Points on a hilly landscape, in no order, each with its height.
A ball rolls from a point to the lowest of its 2 nearest points, and stops where none of them is lower. Distance is the straight distance between rows; heights are no part of it.
(924): [141 112  80  79 147 112  71 131 104  63 133 119 180 147 119  94  81  92
 188 170 158 100]  (h 279)
(820): [118 141 147 123 116 136 147 110 125 176 161 175 131 156 126  92 176 151
  93 125  99 184]  (h 482)
(1007): [143 149 109  69 108  98  81 176 131  47 198 125 140 100 122 160 103 105
 180 115 160 103]  (h 680)
(387): [127 183 177 148 130 170 109 130  92 164 129  88 142 123  45 148 113 131
 120 204 141 113]  (h 426)
(459): [136 156 132 152 173 153 127  96 103 167  59  96 136 172 138 129 113 118
  80 173 119 136]  (h 456)
(3): [137 117 117 125 136 147 124 111 162 138  91 126 126 172 152  92 124 132
  85 120  89 165]  (h 450)
(184): [125  95  88  23 130 136  93 150 131  99 108 115 162 145 178  69 144 142
 115 137 134 155]  (h 215)
(221): [146  76 148 104 142 147  90 166 166 140 125 105 132 161 164 126 120 130
 110 115 102 185]  (h 303)
(904): [122 169 146 207 133 139 112 130  72 180 107  97 125 120 103 199 107  54
 133 145 113 128]  (h 599)
(944): [138 122 112  57  97 148 120 121 181 114 122 100  92 128 166 102 151 151
 100 101  80 161]  (h 708)
(1050): [100 180 150 170 150 173 138  82 124 154 140 117 134 159  79  75 112 133
  77 169 105 135]  (h 502)
(660): [140 144 191 118 119 158  94 156 107 178 140 104 129 131  77 152 118 121
 135 209 159 109]  (h 400)
(554): [129 151 148 170  80 151 150  94 131 138 157 148 137  91  35 134 149 122
 156 176 136  75]  (h 511)
(155): [159 108 148 135 132 147 105 136 141 152 106 121 104 146 132 156 107  99
 141 160 121 115]  (h 156)
(181): [116 127 147 214 147 146 128 130  86 188 107 121 133 136 114 151  99  75
 121 138 115 146]  (h 569)
(629): [117 132 164  90  61 110 174 112 130 145 160 139 105  95 133 155 202 164
 138 109 152 145]  (h 405)
(426): [136  86  94  76 153  98  72 157 114  81 142 123 177 132 144  92 111 114
 170 140 165 134]  (h 216)
(136): [119 168 109 111  83 110 171  70 126  83 120 144  99  92 128 114 165 171
 107 105 145  77]  (h 372)
(998): [124  85 132 202 162 130 127 159 120 158 126 121 132 127 102 143  88  88
 149 110 107 156]  (h 529)
(319): [112 122 106 199 132 128 151 102 113 166 140 166 122 136 167 113 166  81
 106  94 108 160]  (h 653)
(170): [159 162 115 160 154 148 131 105 139 126  76 114 105 144 122 195  77  87
 153 165 113  76]  (h 641)
(366): [132  97 161 133 151 131 122 158 122 160 150 145 142 134 102  93 119 130
 125 139 136 161]  (h 308)
(12): [128  96  94  72 147 119 128 142 140  98  85 134 150 129 164  78 139 152
 104 110 135 138]  (h 289)
(22): [101 143 158  67  96  96 100 157 120  82 197 103 135  97 126 132 140 176
 130 114 183  99]  (h 877)
(1066): [125 104 111  86 147 139 127 114 150 112  86 141 136 138 130  56 119 149
 109 154 131 118]  (h 341)
(96): [126 133 127 171 130 136 106 124 176  92 147  80 124 141 102 101 103 134
  94 105  83 148]  (h 649)
(701): [125 118 160 124  91 108 176 101 112 168 150 170 118 107 116 133 198 142
 142 133 150 155]  (h 366)
(109): [145 155 155 111 120 170 115  95 141 172 101 101  87 172 140 137 138 137
  88 172 108 141]  (h 560)
(269): [140 139 142 136 113 159 134  89 116 195  82 121  94 163 169 160 151 106
 104 149  97 153]  (h 579)
(168): [102 147 105 196 156 152 127  89 152 143 136 115 137 173 141  90 129 101
  71 117  78 152]  (h 547)
(822): [101 111 133  88 115  87  95 174  90  94 169 118 147 106 177 172 120 148
 162  89 189  99]  (h 593)
(478): [125 115 150 107 144 122 145 152 137 153 153 168 150 145 122  82 148 167
 106 121 126 181]  (h 399)
(59): [108 139 144 196 133 151 122 112 148 145 161  99 127 154 109 112 116 114
  97 111  85 160]  (h 598)
(359): [127 123 128 107 127  78  99 196 116  76 189 118 151  95 132 167 105 129
 188  90 170 111]  (h 635)
(493): [144 145 140 130 103 139 139 111 140 112 152 146 116 106  63 107 138 139
 151 172 145  84]  (h 494)
(1024): [ 98 108 119  63 113  98 125 156  96 116 131 122 132  98 191 141 148 160
 136  95 176 112]  (h 556)
(687): [126 134  81 119 128  87 162 123 115  64  96 142 103  90 153 186 112 128
 128  57 136  74]  (h 159)
(799): [156  92 156 151 123 121 121 169 118 148 152 152 127 106 100 187 118  75
 200 146 144 105]  (h 452)
(1032): [ 93 153 125 162 116 149 146  82 122 184 152 162 110 155 160 115 192  84
  88 131  91 161]  (h 615)
(467): [129 168 157 133 139 166 122  93 140 151 120  96 113 174 107 104 113 147
  65 171 107 130]  (h 536)
(178): [123 123  97 153 136 105 125 134 163  67 118 103 135 115 112 103 101 141
 111  86 104 129]  (h 602)
(284): [156  71 111  66 128 125 117 138 115 157 107 144 116 124 179 121 155 112
 183 161 143 134]  (h 120)
(635): [153 173 122 135 174 141 115 106 123 133  65  69 122 154 108 149  99 123
  94 183 124 105]  (h 424)
(249): [140  71 142  99 145 112  87 179 139 132 150 122 139 136 152 121 127 110
 155 124 135 171]  (h 187)
(143): [ 93 139 162 105 102 106 148 144 130 131 173 137 134 120 163 128 151 207
  93  67 148 164]  (h 822)
(336): [125 168 147 146 141 173 125 110 124 147 122  94 132 138  63 106  94 145
 121 207 129  94]  (h 451)
(157): [112 127 108 192 171 145 165  99 110 158 110 168 156 153 106  71 121 121
 112 146 116 140]  (h 518)
(301): [137 147 155 106 111 162 121 101 147 125 144 125 114 138  71  77 124 152
 114 189 138 104]  (h 474)
(107): [142 119 125 160 102  89 168 118 115 131 130 160 105  88 134 174 158 126
 156  99 153 115]  (h 287)
(697): [ 95 148 169 194  88 158 131 129 101 171 163 131 144 105  40 137 127  95
 149 165 124 131]  (h 545)
(140): [ 96 137 113  28 121 125 136 126 112  99 124 131 139 110 145  69 162 199
  83 124 157 111]  (h 437)
(1036): [148  94 128 121 167 115  72 180 155 108 118  91 143 155 141 180  60  73
 177 142 111 121]  (h 217)
(669): [ 93 132  77 159 131  95 174  99 103  77  83 142 133  98 165 147 114 156
 108  56 140  83]  (h 231)
(446): [102 152 105 170 127  96 162 110 138 114 135 135 138 128 176 101 156 158
  72  50 120 166]  (h 865)
(868): [113 146  95 120 132 129 156 126 155 127 114 153 161 157 174  94 165 168
  68  50 104 188]  (h 818)
(990): [ 96 162 154 158 125 154 113 110 120 191 170 158 142 174 137 112 157 108
  69 117  80 184]  (h 559)
(713): [ 81 138 126 157 126 108 159 130 128  98 133 131 152 113 156 115 125 197
  73  50 144 131]  (h 861)
(145): [140 115 152 103 156 155  92 141 171 144  96  78 138 186 157 122 111 139
  75 137  95 174]  (h 387)
(620): [109 139 170 109  91  96 125 161 135 103 196 112 127  91 120 125 150 192
 114  90 165 135]  (h 855)
(729): [135 140  86  48 128 112  87 144 107  32 150 122 135 113 134 142 112 113
 148 108 156  83]  (h 718)
(797): [115 119 148 183 121 117 172 126 105 154 158 162 140  97  60 106 135 136
 162 148 148 126]  (h 582)
(203): [137 123 137  57  93 117 109 151 163  99 152 111 102 113 160 113 160 164
 111  87 118 162]  (h 744)
(656): [116 121 149  48 108 112 123 171 131 124 170 120 137 109 172 114 161 193
 118  97 148 167]  (h 783)
(45): [118 142 135 172 164 160 148  80  91 184  84 140 135 159 112 110 114 115
 103 178 124 123]  (h 484)
(242): [129 100  84  34 128 109  62 145 100  66 138 102 170 133 170  90 137 129
 135 117 159 143]  (h 128)
(6): [107  93 112 149 166  91 148 166 114 107 119 136 167  97 139 107 112 156
 143  99 172 122]  (h 299)
(1003): [159 149 138  87 161 149  84 121 134 130  88  78 118 160 124 145  87 128
 124 202 141  86]  (h 395)
(818): [127 141 106 159 135 133 151  78 151 122 121 140 119 153 144  76 142 127
  83 113  98 144]  (h 499)
(540): [136 105 188 130 126 151 110 150 107 187 145 137 126 140  95 133 117 111
 138 181 141 145]  (h 370)
(305): [164 126 133 159 110 136 146 155 144 119 150 165 123 103  91 216 103  70
 197 140 119  92]  (h 481)
(760): [126 119 118 157 133 127 144 131 135 158 140 155 131 154 163 114 164 114
  98  75  90 195]  (h 703)
(1023): [152 101 154 137  80 107 159 111 121 156 136 167 101  96 111 174 186 109
 174 135 152 129]  (h 329)
(1026): [133 125 104 112 139 137 154 138 150 179 122 171 164 172 175 101 171 149
  99  75  82 208]  (h 763)
(225): [129 109 104 126 130  90 131 150 142  79 112 125 119 105 150 136 119 135
 116  65 125 130]  (h 557)
(702): [174 172 118 122 114 157 133  89 166 102  83 120  87 145 135 193 100  91
 137 155 100  64]  (h 654)
(229): [ 94 148  75 188 140  94 184  95 107  93 110 147 138  89 124 110 121 156
 126  84 149  86]  (h 286)
(94): [119 144 166 164 102 174 123 139 124 148 169 122 142  96  22 143 121 123
 180 186 128  95]  (h 526)
(494): [118 147 110  67 106 126 146 101 127  87 115 139 104 105 131  85 148 177
  96 123 141 101]  (h 403)
(308): [114 117 111 101 114 105 150 136 129 110 112 127 122 104 190 136 153 171
  99  53 132 149]  (h 498)
(645): [150 160 131 184 162 142 127 122  92 160  74  99 119 133 111 211  84  79
 142 153 116 104]  (h 623)
(878): [156 132 114  91 104 152 114 101 173 118  96 115  70 146 151 124 127 128
 115 129  88 123]  (h 681)
(356): [150 159 130 192 114 156 126 134 139 134 137 124 115 124  91 216  91  71
 166 135  92 104]  (h 512)
(969): [146  94 142 189 131 108 128 169 121 143 148 138 121 103  92 171 107  87
 182 102 116 145]  (h 488)
(436): [126  85 108 148 171  92 129 175 123 104 115 130 155  95 106 126  95 117
 182 128 137 118]  (h 360)
(911): [148  87 124 128 151  88 111 185 115 122 161 145 146 105 116 147 107  96
 208 139 162 115]  (h 408)
(634): [156  99 145  92 119 152 115 121 129 177  95 131  88 146 155 143 144 113
 156 177 126 124]  (h 162)
(659): [171 153 117  96  78 154 122  92 174  96 115 135  65 132 135 170 131 107
 132 128  90  83]  (h 666)
(962): [149 106 111 103 150 122  84 154 148  97 117 119 132 145 133 142  79  84
 173 166 128  92]  (h 158)
(845): [107  80 113 105 168  83 109 171  96  95 136 132 187 117 158 105 121 141
 160 118 189 133]  (h 219)
(828): [102 128 119 203 152 115 178 105  93 151 149 175 157 117  90  82 144 128
 133 132 132 135]  (h 553)
(533): [143 131 103 152 106  76 170 119 127  97 106 154  95  92 160 196 136 112
 150  63 129 107]  (h 230)
(163): [116 178 118 174 128 168 140  73 133 123 127 114 114 142  72  93 112 130
 120 177 111  87]  (h 471)
(101): [106 130 131  72  73 113 165 126 127 139 127 123 101  89 184 160 177 176
 124  76 134 136]  (h 446)
(358): [143 115 131  94 150 158 108 109 149 129  84 112 124 164 134  97 110 133
 112 186 125 109]  (h 371)
(571): [149  93 108  77 114 105 153 123 115 139  98 163 102 100 164 134 167 131
 176 135 157 108]  (h 69)
(696): [145  78 140 117 163 127  91 162 126 145 122 121 138 144 138 125 104 102
 170 163 144 132]  (h 97)
(884): [137 133 119 194 143 138 119 151 155 110 131 104 113 125  94 178  75  90
 167 111  83 120]  (h 542)
(964): [116 158 104 162 116 109 174  72 128  97 127 145 116 104 106  84 141 157
 119 111 140  97]  (h 335)

For each start below, name the point where the ball stops.
(446) -> (366)
(828) -> (242)
(96) -> (696)
(101) -> (687)

Call two points neighbours if one is among the 2 nearest of the other. Go from one point of each pair to the other, from neighbour to neighbour, staying as low as possible. Name the highest point that can't be avoided.
(571), (696) -> (634)
(696), (426) -> (924)
(366), (571) -> (269)

Write out the way that a ball takes from each point below.
(178) -> (225) > (308) > (101) > (629) > (701) > (1023) > (107) > (533) > (687)
(109) -> (467) > (1050) > (163) > (336) > (387) > (660) > (540) > (366)
(493) -> (301) > (336) > (387) > (660) > (540) > (366)
